A landscape with many valleys, sampled at points; each row gives a point and its height.
From any point a ball rolls to the lowest of the 6 points nearest to it. It stops when none of these is lower. Distance is the straight distance between rows; heights are no part of it.
vabup h=288: 7	0	0	9	27	-3	5	21	14	-13	-26	24	-14	-11	-3	6	8	-11	-12	-2	-4	-9	-18	12	-13	-4	10	-9	-5	-13	4	2	-4	-18
Sapuf h=189: -8	0	-8	-13	-26	-3	6	-30	-24	26	35	-19	26	10	-1	-13	-7	40	-7	10	-17	-16	33	-13	42	-9	-13	11	13	35	-4	10	12	34
Nif h=476: 0	-3	-4	-5	18	-4	2	16	20	-12	-7	1	2	-4	-6	6	1	-2	2	-5	-8	-9	1	18	-3	-10	-3	-1	-1	-12	-2	-8	3	-6
Nevug h=346: -3	4	3	-38	-19	4	3	-13	38	-16	27	-27	10	23	-14	-53	6	-13	21	-25	36	-10	3	2	12	-1	-25	-13	30	-16	-12	-21	-11	7
mukog h=134: -8	-19	-5	26	8	-5	7	6	-25	8	-5	0	6	-27	21	40	16	36	-38	22	-9	21	-3	-30	-32	4	21	18	-22	21	28	21	2	-9
tor h=264: -5	14	-12	17	-5	3	16	-17	-43	9	-4	1	0	-16	4	23	6	46	-26	12	-18	2	14	-26	-2	-13	16	21	-12	38	11	37	10	10
nevid h=292: 7	-15	-1	27	15	-6	5	30	-29	1	-12	-3	-11	-35	20	53	6	18	-33	43	-24	22	-7	-34	-27	11	26	19	-32	5	26	16	-11	-21
tez h=255: -2	-13	3	11	38	-11	-24	-1	24	-23	-31	30	-18	7	1	13	3	-50	29	-17	1	11	-22	24	-30	9	-3	-20	-7	-59	6	-30	-2	-36
kol h=336: -4	7	3	22	7	0	8	15	-5	-5	-12	10	5	-17	17	15	8	4	-19	4	-2	14	2	-10	-15	4	18	21	-23	16	-1	19	-2	0
vubim h=193: 18	5	-4	8	13	-5	-4	4	11	-11	-15	11	-28	1	-18	-3	-15	-32	27	-10	-7	3	-4	30	-6	-1	-7	-15	-6	-40	2	-22	-14	-13
Tezi h=90: 10	11	1	-6	1	-6	-12	7	19	-13	10	-9	-20	8	-17	-24	-14	-34	11	-8	17	1	-3	17	12	1	-17	-14	4	-35	-6	-25	-22	1
Bisaz h=295: -13	1	3	-55	-20	9	5	-18	24	-16	37	-11	18	27	-22	-62	5	-19	28	-29	43	-13	4	8	11	1	-20	-8	36	-14	-14	-17	-7	19
duvi h=253: 8	4	9	-11	-4	0	-16	-8	31	-2	14	-10	-14	15	-19	-42	-8	-41	26	-15	26	-8	-8	2	9	-2	-20	-22	9	-33	-10	-31	-22	10
voza h=41: -8	3	1	-8	-33	11	9	0	-14	16	20	-17	6	5	4	-9	-5	13	1	-4	1	-9	26	13	25	5	-12	5	19	26	-3	6	1	20
dib h=286: 9	-21	-4	32	22	-15	3	35	9	1	-36	16	-17	-26	22	26	-4	-15	-25	23	-13	10	-36	-10	-32	12	27	-11	-8	-4	24	8	-6	-25
val h=271: 9	-8	7	20	37	-8	-29	3	17	-24	-39	36	-17	3	3	14	5	-49	17	-8	1	1	-32	15	-34	10	10	-17	-18	-46	-1	-18	4	-39
fite h=608: -3	0	-2	-4	12	-6	-5	13	17	-12	-2	-6	1	1	-7	3	3	-2	2	0	-9	-15	-2	24	2	-7	-6	-8	4	-19	-6	-15	-8	2
Pobav h=416: 6	-3	2	21	26	-4	-10	12	8	-8	-34	28	-20	-12	17	15	-3	-57	-11	6	0	10	-36	7	-42	8	25	-12	-18	-23	12	0	2	-37
romi h=417: 2	-4	1	3	-1	2	9	11	-5	1	-5	7	14	-2	11	10	7	21	-15	-5	-2	10	11	8	-5	-3	-1	24	-6	27	-1	22	17	6
letan h=265: 1	9	12	-18	-8	5	-16	-11	32	-4	14	-4	-10	19	-26	-43	-12	-38	25	-14	30	-6	-3	-4	14	4	-14	-18	13	-30	-9	-38	-17	10
lon h=328: 12	-11	7	6	25	-4	-6	11	12	-15	-34	27	-16	-2	9	5	-8	-39	0	-11	-7	-1	-31	22	-32	11	21	-14	-10	-23	7	7	-4	-32
vobav h=56: 8	4	-4	-9	11	4	3	20	14	-14	-17	10	-18	5	-10	-2	-8	-24	10	-7	-7	-5	-9	28	-7	-5	-2	-12	-6	-29	2	-15	-6	-15
Devu h=159: -5	-15	0	21	10	2	2	10	-17	6	-4	2	4	-39	30	42	7	24	-34	26	-10	21	5	-31	-24	11	22	18	-26	24	22	17	-6	-15
vaf h=300: 14	-12	-1	21	7	-1	7	44	-18	10	-22	2	-16	-38	15	60	8	12	-28	41	-19	23	-5	-30	-23	13	30	19	-38	11	19	12	-8	-23
Nabu h=72: -4	5	-2	9	-16	-3	-1	5	3	11	14	-26	9	4	-7	-4	-3	-1	11	-1	10	1	18	17	16	-3	-12	1	2	0	-8	-1	7	9
vil h=227: 3	-14	3	5	27	-3	-35	-5	23	-26	-29	25	-34	1	0	2	-5	-49	37	-14	8	20	-13	23	-21	16	-21	-25	-6	-66	-11	-35	-7	-24
Roko h=247: 3	4	13	-14	1	1	-11	-23	41	-4	6	-4	-9	19	-23	-49	-6	-38	30	-23	30	-8	-16	2	9	-3	-15	-25	15	-32	-5	-30	-12	2
lige h=278: -5	-5	4	36	23	-2	0	26	9	-5	-33	10	-5	-28	12	20	2	-5	-22	7	-3	2	-25	-14	-20	-1	26	7	-13	2	6	7	-4	-18
gibu h=52: -8	0	-11	-22	-31	10	10	-9	-16	15	25	-22	15	-3	3	-23	0	21	8	3	-2	-18	30	-2	33	-3	-15	4	22	20	-13	-1	5	21
Runur h=223: 5	5	-6	-8	15	-4	7	16	11	-16	-18	7	-11	-1	0	5	4	-15	10	-7	-9	-9	-3	28	-7	-5	-1	-7	-5	-22	1	-14	-8	-16
fika h=89: -14	10	4	-27	-41	7	12	-18	-11	13	28	-25	1	3	3	-32	-2	17	6	-8	12	-18	22	-3	31	0	-7	-1	27	29	-11	1	5	27
sugi h=80: 9	-14	-1	25	14	-4	0	28	-30	12	-14	1	-3	-26	25	66	12	39	-35	46	-28	16	-1	-36	-29	10	20	21	-41	15	35	19	0	-21
vev h=294: 3	-7	7	15	26	-10	0	21	20	-12	-33	21	-16	-12	11	10	1	-30	-15	4	-6	-2	-27	8	-29	1	20	-6	-6	-10	7	4	-1	-26
Nalen h=237: 1	19	-20	14	-6	6	25	-19	-42	14	0	3	9	-14	15	29	4	50	-30	16	-17	11	7	-36	-1	-4	25	20	-10	37	10	38	11	6
dafut h=311: -2	-13	12	7	30	10	-37	12	16	-37	-61	44	-28	-2	6	14	6	-69	20	-8	15	3	-26	19	-34	19	9	-24	-29	-58	-1	-33	-13	-50
nadol h=222: 9	-6	14	8	8	-3	-27	-13	39	-14	-3	12	-33	15	-18	-34	-14	-40	33	-14	26	-2	-17	9	5	2	-29	-34	18	-41	-7	-42	-11	0
Puluk h=302: -5	-1	7	-42	-23	7	6	-14	20	-13	23	-23	17	32	-23	-54	5	-5	23	-25	36	-15	-1	0	12	-2	-17	-14	40	-4	-20	-11	4	13
zutov h=169: 10	8	0	1	7	-4	-5	10	11	-8	-10	1	-23	7	-15	-14	-10	-33	20	-9	-4	-1	-7	21	8	-7	-10	-22	-3	-32	-14	-26	-17	-6
bati h=268: -6	0	-14	-6	-10	10	9	-9	-29	16	4	1	10	5	0	15	13	47	-1	-4	-19	-11	20	-8	16	-5	-5	10	3	37	-5	15	17	23
fav h=207: -2	-5	-15	-11	-19	7	5	-13	-23	20	17	-5	20	10	0	10	2	48	-2	2	-19	-14	24	-9	30	-5	-8	9	8	37	-3	8	15	27
loga h=231: 1	-15	-1	11	30	-11	-22	-2	20	-18	-28	28	-24	10	-3	4	-3	-43	28	-19	-6	9	-24	20	-31	3	-2	-21	-8	-43	-2	-20	2	-33
novo h=297: 3	-14	9	4	32	5	-31	8	19	-31	-51	37	-26	-1	7	14	4	-67	26	-15	11	3	-26	13	-35	21	4	-27	-22	-54	1	-30	-3	-42
zod h=161: -2	9	-9	-19	-38	5	16	-26	-38	26	44	-2	31	24	7	4	-6	54	-22	21	-25	-3	33	-24	39	-13	-14	23	5	48	-6	23	-4	35
vos h=30: -6	9	10	-15	-36	8	8	-10	-12	15	22	-28	3	10	3	-24	-10	-1	13	-4	13	-14	19	15	28	4	-12	-8	20	16	-15	2	5	22
nuv h=88: 0	-2	-22	-26	-40	2	18	-21	-45	17	48	-5	40	28	12	-2	-3	54	-29	27	-20	-9	39	-20	41	-19	-21	11	17	46	1	30	-2	32
Kef h=71: -11	11	8	-24	-36	8	15	-15	-2	5	34	-28	6	9	-1	-41	-3	7	20	-3	19	-12	14	-3	27	-10	-6	-7	23	19	-11	2	6	25
Kubu h=184: -3	5	-10	32	-7	2	19	-13	-41	10	-8	-1	5	-19	10	32	13	44	-26	14	-13	5	3	-34	-9	0	22	16	-16	40	18	24	10	-1
betun h=279: 2	-13	-2	17	22	-9	0	19	12	-10	-32	11	-12	-14	16	16	3	-16	-18	4	-10	-3	-31	3	-21	1	19	0	-5	-8	11	3	-6	-24
Kek h=230: 2	22	-16	-20	-17	5	9	-14	-40	19	26	14	27	14	7	14	-3	55	-23	11	-21	-2	22	-25	29	-22	7	27	-7	49	-2	30	8	24
Fab h=212: 9	-4	8	7	15	-4	-22	-11	27	-10	-8	8	-37	12	-15	-23	-15	-42	39	-6	5	2	-12	13	2	-4	-28	-38	15	-44	-4	-30	-8	-12
zop h=377: 0	14	-17	-2	-12	11	17	-16	-39	17	4	17	12	5	7	21	6	50	-15	6	-20	-5	13	-22	14	-14	8	30	-8	49	-5	29	15	23
lem h=215: 5	-10	5	12	11	-5	-28	-7	26	-25	-10	14	-37	13	-15	-10	-11	-37	38	-19	11	10	-18	20	-8	9	-23	-38	16	-49	-7	-35	-5	-12
Tes h=160: -14	13	15	-25	-22	5	5	-10	5	4	32	-34	3	15	-10	-45	-4	0	23	-20	26	-13	8	1	24	-7	-5	-6	35	13	-16	-5	14	16
rusel h=176: 1	14	-15	-22	-24	4	5	-24	-41	23	33	-1	25	30	10	16	-1	58	-23	19	-29	-5	29	-19	35	-19	-8	19	2	52	-5	27	3	34
dezi h=262: -12	0	16	-11	-24	-1	-4	-20	14	-2	26	-40	10	19	-8	-42	-1	3	19	-15	31	-3	4	3	10	-5	-15	-9	32	6	-9	-8	13	17
Bol h=224: 12	4	-4	-2	17	-2	3	17	20	-14	-26	15	-9	-4	-11	7	-3	-14	-4	-3	-8	-2	-6	20	-13	-2	3	-8	-7	-21	0	-6	-9	-21
Suzu h=389: -5	19	-13	11	-12	10	16	-16	-38	17	-4	7	5	1	6	21	5	52	-18	3	-21	-2	14	-23	3	-15	17	20	-5	44	2	33	17	14
vatet h=192: -2	-4	-3	18	10	9	13	14	-8	-3	-11	1	2	-31	18	24	1	12	-38	20	-4	15	0	-26	-18	6	14	23	-28	17	16	18	-4	-6
tosa h=289: -1	4	7	-51	-12	13	6	-19	27	-14	31	-17	22	28	-28	-54	2	-34	28	-26	40	-1	6	12	21	0	-22	-9	32	-31	-16	-22	-5	13
ler h=244: 1	2	6	-1	-2	16	12	11	-7	5	-5	-1	19	-3	8	12	8	9	2	-10	-3	7	18	18	3	2	1	18	-12	14	2	17	11	4
Kar h=251: -13	9	14	-30	-31	-6	10	-20	11	-7	32	-32	16	19	-17	-50	6	-1	27	-25	35	-12	-3	0	19	-4	-16	-9	42	0	-24	-2	11	13
rabu h=310: -3	3	9	-34	-14	6	-5	-15	28	-14	20	-19	16	23	-19	-52	3	-24	20	-18	40	-8	-1	8	10	3	-20	-13	24	-17	-17	-25	-12	11
bidaf h=213: 2	-16	1	6	15	-6	-29	-6	26	-16	-15	23	-34	7	-10	-3	-7	-39	40	-12	10	11	-15	24	-14	0	-20	-29	3	-48	-10	-27	0	-15
kodi h=174: -4	4	-12	-26	-34	-3	12	-30	-34	30	40	-8	27	16	3	4	-8	49	-9	17	-24	-7	33	-21	42	-17	-12	19	8	34	-12	14	5	32
givi h=290: 11	-13	0	38	14	-5	5	40	-13	3	-23	6	-11	-33	12	46	-4	2	-32	38	-16	14	-6	-26	-18	10	34	13	-37	5	21	9	-11	-14
mit h=435: 2	8	8	10	18	-1	8	17	0	-4	-11	4	10	-6	7	9	6	4	-19	1	-6	5	-1	3	-5	3	14	25	-21	16	5	20	6	-1
siko h=162: -5	-5	-12	31	-2	1	8	-1	-34	6	-7	-2	6	-27	18	38	13	44	-35	22	-13	17	-2	-36	-26	6	14	22	-13	31	30	28	14	-9
Zofe h=301: -2	5	7	-41	-15	10	-2	-16	23	-10	28	-18	18	26	-22	-54	7	-21	27	-23	40	-6	-3	1	7	6	-20	-15	34	-11	-22	-15	-8	15
vakad h=155: -17	17	13	-32	-46	3	8	-21	-8	5	35	-25	6	9	-11	-43	-7	6	14	-15	20	-17	21	-3	31	-10	-3	3	27	27	-17	0	8	28
Zor h=304: 10	-22	-7	28	19	-9	-6	29	10	-6	-32	16	-23	-27	17	23	-5	-33	-22	15	-10	12	-34	5	-36	13	27	-12	-3	-8	18	9	-10	-31
Vul h=348: -4	-1	12	-32	-19	4	0	-13	23	-7	28	-23	10	18	-10	-44	10	-2	19	-25	34	-5	1	0	14	-3	-21	-14	30	-7	-23	-7	-5	9
lanel h=248: 11	1	-7	-4	8	-7	-4	11	21	-10	-3	-3	-18	4	-14	-3	-9	-26	15	-3	-3	-7	-4	28	2	-3	-11	-17	-3	-35	-6	-18	-13	-13
dep h=236: 0	-2	18	-12	4	4	-20	-17	33	-4	5	0	-18	14	-24	-35	-9	-37	28	-13	24	-8	-17	4	5	-1	-25	-33	15	-39	-10	-38	-12	3
pive h=299: -8	2	3	5	2	-6	4	8	-1	11	4	-7	14	-4	-4	11	0	-2	7	-1	-10	5	12	22	7	-1	-3	18	-13	3	-1	7	12	1
Pesi h=829: 2	8	-3	-8	-3	-5	-10	-1	20	-11	14	-26	-8	3	-7	-17	-1	-8	12	0	14	-5	6	19	7	-4	-24	-14	12	-25	-11	-18	-6	-3
duz h=178: -5	11	-16	-23	-37	-2	3	-28	-31	29	45	-14	29	17	11	-9	-18	47	-14	17	-16	-8	34	-19	47	-21	-7	17	15	39	-1	13	0	36
rir h=228: 10	-10	5	11	26	-12	-11	-6	8	-15	-26	32	-28	13	-7	3	-8	-49	21	-22	-4	10	-21	23	-22	6	-3	-23	-4	-45	9	-15	6	-24
Metan h=283: 13	-13	3	44	9	-7	2	39	-12	6	-29	2	-15	-28	11	45	-1	-5	-29	38	-15	19	-24	-21	-28	5	30	9	-23	4	21	13	-14	-23
nokud h=339: -3	13	-13	14	-9	11	11	-7	-30	10	-5	13	16	-5	5	13	9	47	-19	-5	-10	0	9	-25	-3	-6	12	22	-8	42	8	31	14	14
goneb h=82: -3	-1	-8	-7	-14	6	15	2	-19	11	5	-3	4	5	4	11	3	24	1	-3	-5	-4	24	18	14	7	-9	8	8	27	-5	11	7	18
sase h=183: -6	2	-10	24	-1	10	16	-7	-26	4	-10	0	8	-13	14	25	11	39	-28	8	-11	9	5	-24	-28	4	17	15	-14	35	20	29	11	-3
san h=510: 0	5	3	-28	-18	7	-13	-8	29	-11	24	-30	4	15	-13	-51	0	-10	8	-5	27	-6	-1	6	6	3	-24	-11	25	-20	-14	-16	-4	2
Vuve h=73: -12	12	9	-2	-21	2	-1	-1	-2	9	25	-37	9	13	-8	-26	2	-1	16	-4	14	-1	14	17	15	0	-12	-7	26	6	-14	-1	10	17
Dube h=249: -7	11	-16	-6	-16	-1	12	-15	-36	26	15	5	17	10	0	17	-2	50	0	5	-22	-15	23	-16	27	-11	2	17	7	41	-8	8	12	26
govi h=254: 9	2	3	-6	8	4	-11	7	20	-12	5	-4	-21	4	-15	-14	-10	-27	16	-3	1	-2	-3	21	8	-1	-20	-16	7	-36	0	-23	-14	0
Naka h=109: -19	6	-3	-25	-29	2	2	-26	-9	21	39	-25	12	-5	9	-10	0	38	6	-1	-7	-20	28	-12	32	-4	-17	3	22	30	-17	-6	9	30
Pesif h=281: 0	5	3	26	25	-10	0	24	9	-8	-26	14	2	-17	5	10	2	-5	-25	4	-3	-2	-17	-8	-15	4	25	18	-11	4	1	9	0	-13
gofi h=438: -3	-1	6	-2	-12	-5	-7	-1	16	1	16	-33	8	3	-10	-10	6	6	11	-3	11	-1	7	15	5	-1	-19	-2	13	-8	-9	-11	9	0
teb h=415: -1	-1	-18	-2	-5	16	14	-4	-32	7	-5	9	15	-4	5	16	12	43	-6	-9	-9	-6	20	-16	4	-5	0	15	-6	38	2	22	13	16
Lufa h=340: 8	13	2	-12	1	6	-14	7	19	-7	7	-12	-15	1	-11	-22	-7	-25	9	0	7	-1	-1	12	8	-3	-17	-17	6	-23	-3	-23	-20	0
Mopal h=175: 5	2	4	-1	-1	-2	-1	7	-2	13	4	-16	12	5	0	7	-5	8	9	-11	-7	7	7	28	13	-1	-4	7	-8	8	-9	-4	12	8
bozab h=33: -9	-7	-3	24	5	9	7	10	-21	1	-11	1	5	-26	27	34	8	32	-34	15	-7	17	-4	-28	-20	17	13	21	-22	19	12	19	7	-12
ziz h=293: 3	5	-11	-13	-19	9	11	-15	-29	22	14	10	16	7	2	19	0	47	-4	1	-27	-14	22	-18	27	-11	3	18	-7	37	-2	14	8	26
mer h=211: 12	-2	-1	-2	22	-7	3	16	9	-11	-22	18	-21	1	-7	-1	-11	-41	10	-12	-10	2	-14	29	-16	1	8	-17	-12	-41	-2	-4	-6	-19
Bugu h=81: 5	-6	5	16	30	-8	-16	2	10	-17	-33	29	-24	11	-5	7	-5	-45	15	-6	-4	-2	-30	22	-36	-1	11	-10	-8	-36	1	-5	4	-36
gor h=644: 4	3	-3	-15	0	-2	-18	9	26	-10	15	-15	-10	11	-9	-29	-6	-15	10	-1	10	-6	3	12	11	2	-22	-18	2	-20	-15	-27	-13	8
kod h=280: -2	-1	9	24	24	-10	2	20	19	-14	-29	16	-3	-21	3	13	9	-7	-19	-1	-8	-8	-26	-4	-10	-2	21	5	-8	-1	8	9	4	-23
Vuba h=273: -5	1	26	-36	-1	1	-6	-30	37	-7	22	-2	20	29	-41	-56	-2	-44	37	-27	37	-9	-7	4	23	6	-14	-11	25	-39	-14	-37	-8	9
kuzo h=464: -2	0	5	-1	7	-13	0	14	11	-4	8	-9	13	2	-4	6	5	3	7	-2	-8	1	2	20	3	-4	4	1	-4	-5	-1	2	8	1
Veka h=394: 3	9	-7	-1	-6	5	14	-8	-33	17	2	9	10	1	2	14	15	47	-3	0	-16	-10	15	-15	15	-3	6	18	-6	42	3	25	20	21
gib h=291: -9	0	8	-53	-6	4	0	-32	29	-8	32	-7	30	28	-49	-59	2	-35	34	-35	42	2	1	8	29	6	-28	-14	39	-41	-21	-30	-4	17
pafol h=235: 2	-13	5	31	8	-4	8	22	-21	-1	-7	6	-2	-33	28	41	3	16	-35	37	-10	24	2	-28	-19	13	26	21	-29	8	17	20	-11	-19
vupi h=142: 6	-1	7	-2	2	1	7	10	-2	7	1	-10	13	7	3	8	-1	0	5	-7	-3	12	17	23	10	0	-6	14	-5	12	-2	13	9	10
kete h=42: -2	-6	-1	-4	-24	10	10	1	-13	12	17	-23	10	10	1	-1	-4	7	11	-1	5	-1	25	18	24	-1	-14	-2	12	17	-4	-1	2	19
kufo h=194: -6	7	-8	-17	-20	3	2	-23	-27	30	34	-3	20	7	-1	10	-10	44	-8	11	-25	-12	25	-15	34	-12	-5	20	6	32	-8	10	12	31
Riku h=298: -2	14	5	-13	-1	0	-18	-9	26	-9	16	-8	-13	11	-14	-43	-8	-38	18	-7	19	-1	-5	6	5	1	-22	-19	12	-23	-11	-26	-22	6
Med h=277: 4	-14	1	37	25	-13	-6	27	7	4	-33	5	-13	-28	7	31	-2	-14	-25	17	-5	6	-30	-22	-24	5	28	3	-13	-6	16	14	-2	-19
Feg h=171: -19	7	-6	-23	-35	-4	1	-38	-25	24	49	-18	34	3	4	-16	-10	38	-8	7	-8	-20	28	-23	40	-15	-11	10	25	34	-14	0	10	29
vufo h=434: -3	6	4	6	11	7	6	6	2	-3	-6	8	14	-6	6	15	10	11	-13	-1	-2	11	9	10	-1	4	11	21	-13	18	-1	18	1	4
Lapes h=287: -5	-1	-4	12	5	9	7	5	-16	-1	-10	12	15	-17	22	16	9	25	-26	5	-4	15	4	-17	-19	11	10	26	-18	27	11	30	3	-3
buzu h=177: -1	13	-10	32	-9	-3	15	-11	-46	7	0	1	2	-17	20	34	9	45	-36	24	-14	12	-3	-37	-14	-10	22	19	-12	30	24	38	8	-5
fotek h=187: 10	19	-20	-26	-20	7	8	-24	-39	23	33	5	26	11	7	17	-5	56	-21	16	-27	0	27	-18	28	-15	0	27	2	48	-3	30	2	30
devaz h=199: -2	-1	-3	-5	22	-1	1	15	13	-20	-25	14	-11	2	-5	4	-5	-20	7	-8	-9	-6	-9	25	-9	1	2	-12	-2	-29	-2	-7	-7	-20
nes h=353: 5	-6	0	19	25	-5	1	11	12	-9	-38	20	-22	-5	15	17	3	-44	-12	-2	-3	8	-26	13	-30	8	22	-6	-13	-18	12	2	-4	-28
mas h=135: -20	4	-6	-27	-37	10	4	-30	-15	17	39	-18	10	-12	13	-22	-2	35	0	-1	-3	-26	29	-14	35	-4	-17	4	31	36	-11	-2	12	26
Labak h=164: -12	1	-10	-15	-29	-1	5	-22	-22	22	31	-11	18	4	3	3	-3	41	6	10	-10	-24	26	-12	35	-5	-12	5	14	31	-6	5	10	33
fubaf h=53: 2	0	3	-10	-20	7	10	2	-17	9	8	-12	5	8	2	-1	-2	8	7	-4	1	-4	20	23	10	13	-16	9	0	21	-6	11	10	16
kig h=284: 3	-14	0	28	21	-14	-1	34	8	-5	-41	19	-19	-19	15	19	0	-22	-23	12	-9	4	-33	-2	-29	6	26	-12	-10	-3	19	7	-3	-25
zedin h=355: 3	-3	-5	13	0	6	13	-3	-20	3	-8	20	9	-11	15	13	15	39	-21	-4	-5	6	7	-9	-15	6	6	26	-6	34	8	25	7	5
Pid h=321: 11	-20	4	24	10	-6	9	40	-24	1	-22	6	-11	-27	28	64	9	28	-23	44	-31	19	-9	-28	-40	10	29	11	-41	11	28	21	-7	-15
bet h=445: -6	8	8	-14	-15	-7	-7	-8	21	-2	25	-36	3	16	-8	-37	1	-5	10	-9	24	-5	2	7	7	-9	-16	-7	21	-8	-14	-10	3	14
difi h=240: -6	7	-11	25	-6	5	11	-16	-29	11	-10	6	12	-11	12	24	17	47	-22	0	-2	0	2	-27	-7	1	19	20	-11	44	17	31	11	4
vuze h=141: 0	-14	-5	-17	-18	5	14	-7	-21	17	12	0	13	3	-1	6	3	34	1	-3	-15	-13	25	3	24	-6	-9	3	11	27	-6	6	10	17
Kirok h=210: 7	-5	-2	9	21	-9	-7	-1	9	-13	-17	13	-21	15	-15	-2	-11	-43	27	-14	-9	6	-12	26	-15	-5	-4	-25	-4	-40	-1	-8	-8	-19
tifuz h=208: 7	-3	1	4	19	-6	-15	-3	15	-15	-17	17	-26	6	-15	1	-17	-41	30	-16	1	7	-18	19	-12	1	-1	-20	-2	-43	-4	-20	-3	-25
Torum h=413: 7	3	-7	-11	7	-5	-10	12	20	-14	-7	-5	-14	3	-12	-6	2	-20	2	-6	-5	-8	0	17	5	-7	-10	-20	-4	-27	-5	-15	-15	-7
rukon h=272: 2	10	13	-27	-2	5	-13	-12	39	-9	16	-9	1	21	-16	-58	-5	-33	26	-17	34	-10	-8	3	15	1	-17	-10	23	-30	-10	-26	-16	16
nov h=260: 3	11	17	-18	-4	0	-10	-18	37	0	13	-1	3	23	-33	-59	-3	-43	22	-14	34	-15	-11	1	18	6	-19	-17	19	-33	-14	-34	-15	11
Disul h=388: 0	-11	15	23	33	-10	-30	-2	18	-2	-37	33	-23	-6	18	15	7	-57	6	-9	-3	5	-41	7	-41	7	23	-21	-29	-35	15	-14	-4	-44
gup h=337: 1	2	6	9	1	-11	-1	6	5	5	12	-23	13	9	-5	1	-5	4	15	-8	0	-3	3	22	7	-4	-13	-7	8	-6	-7	-9	9	5
vimo h=274: -3	-6	4	40	12	-13	7	33	-3	2	-29	13	-11	-33	12	36	1	-2	-32	27	-10	8	-12	-21	-18	4	32	15	-25	2	11	13	-11	-10
Pase h=252: 0	-4	0	25	12	-1	5	22	-8	7	-8	4	0	-30	19	27	0	3	-34	13	-1	16	-7	-20	-13	10	23	22	-26	18	16	15	-8	-7
Ded h=170: -5	0	-4	30	-8	5	10	-11	-40	5	-3	-5	6	-19	24	36	10	46	-27	26	-12	15	3	-37	-17	1	18	16	-25	34	24	30	11	-6
katom h=664: -2	-2	3	-11	-9	0	-8	0	20	-3	21	-36	3	12	-6	-31	0	-6	9	-7	23	2	-3	12	7	-3	-15	-13	17	-10	-12	-18	3	2
div h=229: 7	-6	-1	7	27	-8	-5	2	12	-15	-31	18	-16	10	-11	4	-2	-41	24	-9	-1	-4	-16	31	-24	-1	6	-13	-10	-39	2	-13	3	-27
guso h=206: 6	-1	-1	10	8	-1	-10	-5	23	-12	-7	11	-24	7	-18	-14	-16	-37	36	-13	9	6	-11	30	1	-7	-20	-28	8	-44	-7	-27	-3	-8
boka h=250: -4	3	16	-21	0	2	-9	-21	41	-8	10	6	-11	18	-34	-57	-3	-41	30	-22	30	-13	-17	1	18	-4	-21	-20	24	-31	-13	-42	-11	8
firum h=256: 5	10	-13	-13	-12	9	9	-12	-39	20	13	13	21	5	4	20	0	54	-16	11	-23	-3	26	-22	29	-16	6	23	-2	45	-4	26	9	28
dup h=317: -4	3	5	8	26	1	7	13	12	-10	-17	12	5	-6	-7	10	2	-2	-7	-7	-8	-6	-8	6	-13	2	14	9	-13	3	2	3	0	-5
Nevo h=296: -5	1	-6	-6	-7	18	15	1	-21	12	-6	7	8	-2	8	12	1	36	-6	-9	-10	1	23	-3	0	5	-4	13	-3	31	4	18	12	15
Pemo h=285: -1	-1	11	-37	-6	6	-2	-25	26	-3	27	-6	13	26	-34	-65	-3	-38	32	-27	44	-1	-3	3	19	6	-18	-14	19	-33	-11	-31	-10	19
zipi h=282: 11	-17	-4	42	18	-11	-4	28	7	0	-31	10	-21	-28	12	34	-7	-8	-22	23	-12	14	-26	-15	-32	13	31	-2	-17	-4	12	7	-3	-23
vatol h=163: -7	-7	-6	33	7	-6	5	0	-30	11	-8	-5	-3	-29	19	48	17	38	-33	35	-21	20	2	-30	-34	6	25	11	-24	29	28	26	6	-14
leke h=373: -4	0	3	2	10	6	4	9	-3	4	-7	8	16	3	11	14	1	11	-7	-7	-3	10	10	10	-1	6	6	21	-9	12	2	14	8	2
Votuf h=190: 3	-11	-8	23	9	-4	3	19	-16	4	-5	-2	-3	-32	26	43	11	27	-39	35	-11	21	0	-30	-24	12	25	22	-28	20	25	23	-7	-14
kura h=303: 15	-11	-4	19	21	-8	-3	21	15	-7	-42	23	-21	-18	17	15	-4	-41	-24	13	-5	10	-33	4	-36	6	23	-12	-4	-10	13	7	-7	-33
Rupa h=760: -1	-3	6	-2	6	-7	-11	12	18	-4	15	-23	7	-1	-11	-6	3	0	6	5	-1	-5	6	27	1	-2	-14	-13	8	-16	-3	-15	-1	-3
Peg h=461: 0	3	4	7	19	-7	4	12	10	0	-6	-1	16	-2	-2	13	0	0	2	-7	-1	0	0	16	1	-3	2	16	-8	0	-1	-3	9	-2

For each start below, name the point where the ball stops.
ziz => vos
novo => vobav
dafut => vobav
zedin => bozab
romi => vos
Pobav => bozab
dup => bozab
vufo => vos
Dube => vos
nokud => bozab

Call two points neighbours if one is among the 6 nearest of the other. Go from one point of each pair to the other, from neighbour to neighbour, staying as low as possible. Name the highest point that can't be avoided.
bozab / Tezi => vabup
vos / sugi => Zofe
nuv / vos => kodi
